Each row is a point on a tangle of strands that fork, close into loops and nearly touch. The rows are in no order.
Points whose rows are less than 29.6 apart are linked; no others are. Some points are linked to none.
Q_318: [19, -2, -11, -1, 15, -76, 6, -35]
Q_502: [-38, 10, 8, -32, -22, -10, -46, -1]
Q_499: [4, 14, -7, 5, -2, -23, 50, -12]
Q_31: [-7, -5, -7, 22, 23, 37, -33, -29]
Q_221: [-12, 27, -5, 5, 18, 32, -34, -36]
Q_788: [-25, -24, 3, -17, -35, -35, -4, 30]
Q_975: [-22, 21, 1, -4, 11, 29, -34, -33]
Q_86: [38, -3, -2, 15, 6, 16, 45, 24]
Q_152: [23, -1, -14, 22, 17, -38, 47, -26]
Q_216: [45, 13, -16, 22, 18, -10, 50, -2]
Q_844: [36, -2, 5, 9, 4, 31, 31, 32]
Q_144: [-38, -20, 11, -10, -15, -5, -16, -1]
Q_686: [1, -16, 6, 17, 11, 48, -14, -11]
Q_698: [34, 15, 2, 4, 31, 42, -49, 27]
Q_396: [26, 18, 7, -2, 12, 55, -24, 14]
Q_112: [-21, -6, -4, 16, 17, 26, -34, -35]
Q_792: [-38, 10, 12, -25, -23, 0, -15, -8]
Q_194: [-27, 14, 7, -11, -3, 22, -25, -27]
Q_879: [16, -1, -15, 8, 15, -66, 26, -32]
Q_776: [-9, -8, -10, -12, -26, -62, 13, 25]
Q_303: [-40, 11, 11, -34, -24, -9, -31, 2]
Q_115: [-34, 9, 13, -19, -14, 11, -18, -16]
Q_796: [-10, -15, 9, 6, -7, 21, 30, -5]
Q_643: [-19, -7, 3, -1, -15, -15, 38, -3]
Q_289: [-39, -22, 10, -16, -21, -12, -24, 8]
Q_482: [16, 18, 9, -1, 5, 52, -6, 4]
Q_104: [-6, 2, -8, 0, -4, -55, 38, -6]
Q_166: [18, 14, -10, 10, 4, -16, 54, -11]
Q_380: [3, -11, 10, 11, 1, 47, 6, -1]
Q_934: [41, 12, 13, -10, 8, 34, 7, 51]
Q_932: [-30, 8, 7, -26, -29, -23, 8, 6]
Q_242: [13, -9, 7, 11, 0, 41, 20, 9]
Q_579: [33, 11, 9, -2, 19, 47, -31, 33]
Q_598: [29, 13, -11, 14, 6, -3, 53, 1]
Q_739: [37, 9, 17, -14, 12, 33, -16, 56]
Q_209: [-33, -14, 12, -7, -14, 8, 2, -9]
Q_628: [-33, -11, -2, 9, 11, 11, -40, -33]
Q_465: [-42, -12, 0, -2, 2, -2, -49, -25]
Q_485: [35, 13, 8, -4, 5, 47, 2, 35]
Q_175: [18, 25, -8, 11, 26, 46, -38, -11]
Q_107: [9, -12, -23, 0, -11, -84, 8, 14]
Q_123: [-18, -7, -4, -11, -23, -50, 20, 16]
Q_326: [-23, -7, 2, -7, -22, -33, 27, 6]
Q_790: [-33, -26, 5, -18, -31, -20, -38, 24]
Q_131: [18, 0, -13, -5, 10, -87, 0, -23]
Q_438: [-41, -15, 4, -8, -8, -7, -47, -14]
Q_190: [35, 15, 18, -11, 17, 42, -28, 46]
Q_245: [3, 27, -13, 14, 26, 39, -40, -29]
Q_367: [22, -5, 9, 9, 0, 39, 24, 20]
Q_365: [15, -4, -14, 15, 13, -52, 40, -27]
Q_511: [39, 8, -17, 22, 21, -24, 48, -19]
Q_634: [-22, -16, 10, 1, -13, 13, 20, -7]
Q_473: [21, 22, -1, 5, 21, 54, -33, -3]
Q_345: [20, -8, 0, 18, 2, 19, 47, 9]
Q_578: [18, -10, -21, 0, -6, -88, -2, 6]
Q_60: [-1, -11, 4, 12, -6, 16, 42, 0]
Q_15: [0, -9, -1, 22, 23, 44, -26, -19]
Q_624: [-25, -29, 3, -18, -37, -24, -24, 34]
Q_664: [0, -9, -18, -4, -18, -76, 14, 20]

A tip is a point with one link. Name the tips that can be reached along the links from each point below, in the order of the rows.
Q_112: Q_788, Q_438
Q_221: Q_502, Q_698, Q_482, Q_485
Q_598: Q_499, Q_131
Q_107: Q_643, Q_578

A piece is two or more points that can be reached from each other along the links. Count, over all rows, the pieces, the separate loops (a circle has one, a figure eight two, a Y none), the forks (points with three links) and the tips (points with one).
pieces: 4
loops: 0
forks: 2
tips: 10

Name the points in between on the shortest way along the links from the first point to the second, in order.
Q_396 / Q_221: Q_473 Q_175 Q_245
Q_438 / Q_31: Q_465 Q_628 Q_112
Q_879 / Q_511: Q_365 Q_152
Q_482 / Q_739: Q_396 Q_579 Q_190
Q_112 / Q_242: Q_31 Q_15 Q_686 Q_380
Q_245 / Q_115: Q_221 Q_975 Q_194
